Points on a hilly landscape, in no order, each with its height.
A ball rolls from a point to the lowest of its 5 nearest points, and stops where none of them is lower. Distance is the straight distance between rows; heights are no part of it.
Z372 h=436: [186 107 179 95 113 175 181 136 93 108]
Z90 h=506: [96 135 67 125 68 165 103 221 130 179]
Z300 h=199: [77 174 109 191 165 77 105 116 124 91]
Z47 h=150: [70 124 66 214 99 82 76 122 99 138]
Z904 h=352: [181 121 134 102 219 126 181 51 151 41]
Z368 h=307: [112 162 134 112 166 106 97 98 176 123]
Z506 h=504: [157 71 181 65 103 143 91 120 202 187]
Z629 h=278: [201 61 195 72 150 145 144 63 198 122]
Z542 h=538: [52 189 117 145 165 79 63 119 169 116]
Z381 h=557: [166 125 125 163 171 109 191 94 77 65]
Z35 h=548: [177 92 132 189 147 124 197 91 42 74]
Z757 h=357: [97 138 133 92 107 136 75 153 193 192]
Z719 h=314: [73 168 111 121 123 111 86 150 153 162]
Z600 h=63: [161 110 137 141 105 157 186 143 58 117]
Z65 h=121: [99 106 66 228 108 80 102 86 65 125]
Z739 h=27: [60 173 104 162 128 87 83 150 130 143]
Z177 h=393: [131 112 109 158 104 131 148 156 69 136]
Z366 h=101: [120 130 127 68 104 155 94 174 164 179]
Z671 h=379: [73 154 99 108 95 138 90 188 162 190]
Z576 h=365: [163 118 143 147 144 129 184 123 65 100]
Z339 h=613: [116 132 107 112 89 155 130 188 114 155]
Z427 h=249: [130 140 154 100 166 122 137 100 156 124]
Z705 h=298: [188 100 175 83 179 143 160 60 178 88]
Z691 h=578: [190 122 148 134 169 134 204 85 84 59]
Z418 h=295: [62 154 90 154 98 106 80 182 138 163]
Z141 h=361: [161 103 186 62 122 171 128 110 166 150]
Z880 h=629: [183 104 160 68 79 214 159 188 99 137]
Z876 h=348: [110 168 128 142 178 99 123 103 155 99]
Z370 h=429: [140 131 151 115 128 142 157 145 96 124]
Z422 h=362: [141 158 121 144 197 103 147 73 142 48]
Z234 h=447: [136 111 167 81 119 143 96 108 197 180]
Z17 h=40: [91 107 74 205 92 94 110 123 64 141]
Z927 h=391: [70 130 42 170 57 121 89 198 108 165]
Z628 h=220: [115 110 99 180 88 115 130 140 71 136]
Z651 h=440: [103 145 101 159 104 106 115 159 99 148]
Z548 h=285: [157 124 165 86 145 159 129 108 163 137]
Z884 h=256: [81 166 104 162 132 90 108 143 110 124]
Z229 h=491: [177 93 185 43 77 193 145 154 139 153]
Z196 h=512: [93 125 128 97 104 118 38 144 226 208]
Z201 h=291: [167 143 135 113 205 122 173 73 146 55]
Z807 h=518: [134 136 126 143 137 130 155 144 97 117]
Z84 h=583: [52 198 114 174 170 74 68 106 162 90]
Z242 h=161: [202 87 187 67 150 166 159 81 150 108]
Z416 h=459: [127 142 128 162 172 108 158 107 102 90]
Z135 h=308: [66 135 48 177 72 101 78 176 110 152]
Z369 h=375: [116 157 135 116 136 116 130 138 130 141]
Z319 h=356: [197 41 206 58 113 161 126 98 190 149]
Z915 h=196: [157 139 158 95 173 131 150 76 167 105]
Z541 h=694: [154 112 141 88 96 174 163 172 99 143]
Z962 h=214: [133 107 102 213 122 102 162 94 57 112]
Z706 h=718: [146 112 117 73 63 188 137 207 124 160]
Z109 h=395: [108 151 105 183 139 100 133 121 98 110]

For each start below, name the point where the ball stops.
Z691 -> Z915
Z229 -> Z242
Z369 -> Z915
Z541 -> Z600
Z880 -> Z600
Z807 -> Z600
Z876 -> Z739

Call two points neighbours if one is among the 5 nearest of the other. Go from one point of each pair to the other, from neighbour to neighbour, staying as low as possible. Name the highest point that can't be avoided.
Z242 and Z739 -> Z876
Z915 and Z366 -> Z757
Z242 and Z600 -> Z177
